The views of a scene show one set of named points, each view turned or mirrored, shifted and resized as a whole, with a little noise and some points left out.

Scene 1
View 1
(149): [-3 -7  4 -5  0  6 10 -2 16 10]
(103): [12  7 11 -8  4 -7 20  9 -7 11]
(236): [ -2 -20  10 -17   4   3   7  -1   9  -9]
(25): [  6  -4  11 -13  -8  -3   7   7   0  11]
(180): [ -1 -11   7 -10   5   3  12  -2  11   0]
(223): [  6 -11   9 -15  -2  -4  11   4  -4  -3]
(214): [  6  -7  10 -17 -21  -4   1   9  -5  13]
(38): [ -3 -10  11 -11  -7   7  -2   1  16  11]
(225): [ 2 -7  3 -8 -3  0 14  1  3  6]
(117): [  0 -16   9 -16  -5   1   5   1   6   0]
(87): [ 11   8  12  -9 -10  -5  10  11  -4  22]
(12): [  5  -6   9 -15 -14  -3   6   7  -3  11]
(112): [ -4 -18   7 -14  -4   6   3  -2  12   1]
(182): [ 5  7  8 -4 -5  0 14  5  6 21]
(66): [  6  -4   1 -12 -18  -6  16   4 -11  12]
View 2
(214): [ -3  -9   4  17   6   7  -2 -17   7 -26]
(87): [ -8 -19  -9  16   3  11  -4 -17  -5 -11]
(149): [ 3  4  2 15  3 -2 -6  0  7  6]
(12): [ -1  -3   2  16   4   6  -2 -15   3 -20]
(180): [12 16  5 10  2 -3 -5  2  5  1]
(112): [10 13  9 13  6 -4 -4 -1 11 -8]
(117): [ 13  14   8   5   5   0  -4  -5   8 -15]
(223): [  7  11   4  10  -4   6  -1 -13  -6 -19]
(25): [  2  -4  -1  12   3   7  -4 -13   1 -16]
(103): [  0  -5 -11  11  -8  11  -3 -17 -18  -7]
(225): [ 2  7  1 19 -3  3 -3 -8 -2 -6]
(236): [ 16  22   8   6   1  -3  -3  -2   3 -11]
View 3
(223): [ -5   9   0  -8   3  -2  -1  -2  -3 -11]
(149): [-15   5   6   3  -1   2   4  -8   6  -9]
(87): [-2  3 11 -4 -7 12 -1  7  2 -9]
(236): [-15  11  -1  -7   5  -9   5  -8  -1  -9]
(225): [ -7   7   3  -1   2   3  -1  -6   2 -10]
(182): [ -5   4   8   0  -3  10  -2   0   4 -10]
(214): [ 0 12 11 -5 -6  0  1  4 -1 -4]
(66): [ 5 10  7 -2 -1  5 -6 -1 -1 -8]
(103): [ -5   0   2  -8   1  13  -4   4   0 -15]
(12): [-2  9  8 -4 -4  2  0  1 -1 -6]
(180): [-18   8   1  -1   3  -4   5 -10   3  -9]
(25): [-5  7  7 -6 -4  3  1  2  0 -8]
(117): [-10  11   3  -4   1  -5   3  -5  -1  -7]
(38): [-14   8   9  -1  -7  -1   8   0   4  -4]
View 4
(66): [-3  6  5 -3 -9  8 -2  4  7 -8]
(38): [-15   2  -8   6 -15  26   3   4   3  -1]
(180): [-13   7  -2  11 -17  23   6  -6   1   6]
(236): [-13   7   2   8 -18  23   3  -7   8  12]
(223): [ -9   3   5   3 -14  12  -1  -5  10   4]
(103): [-7 -2  0  7 -5  0 -1 -8  5 -6]
(112): [-13   7  -2   6 -18  26   3  -1   4   6]
(25): [-11   0  -2   2 -10  13  -3   0   8  -3]
(225): [ -7   6   0   7 -12  14   2  -4   2  -1]
(182): [ -7   1  -4   4  -7   9   0   1   2 -10]

Which points are out of place in each view (at most two, in the order of its rows)? Write - if all are in place.
view 1 | (180), (182)
view 2 | (117)
view 3 | (38)
view 4 | -
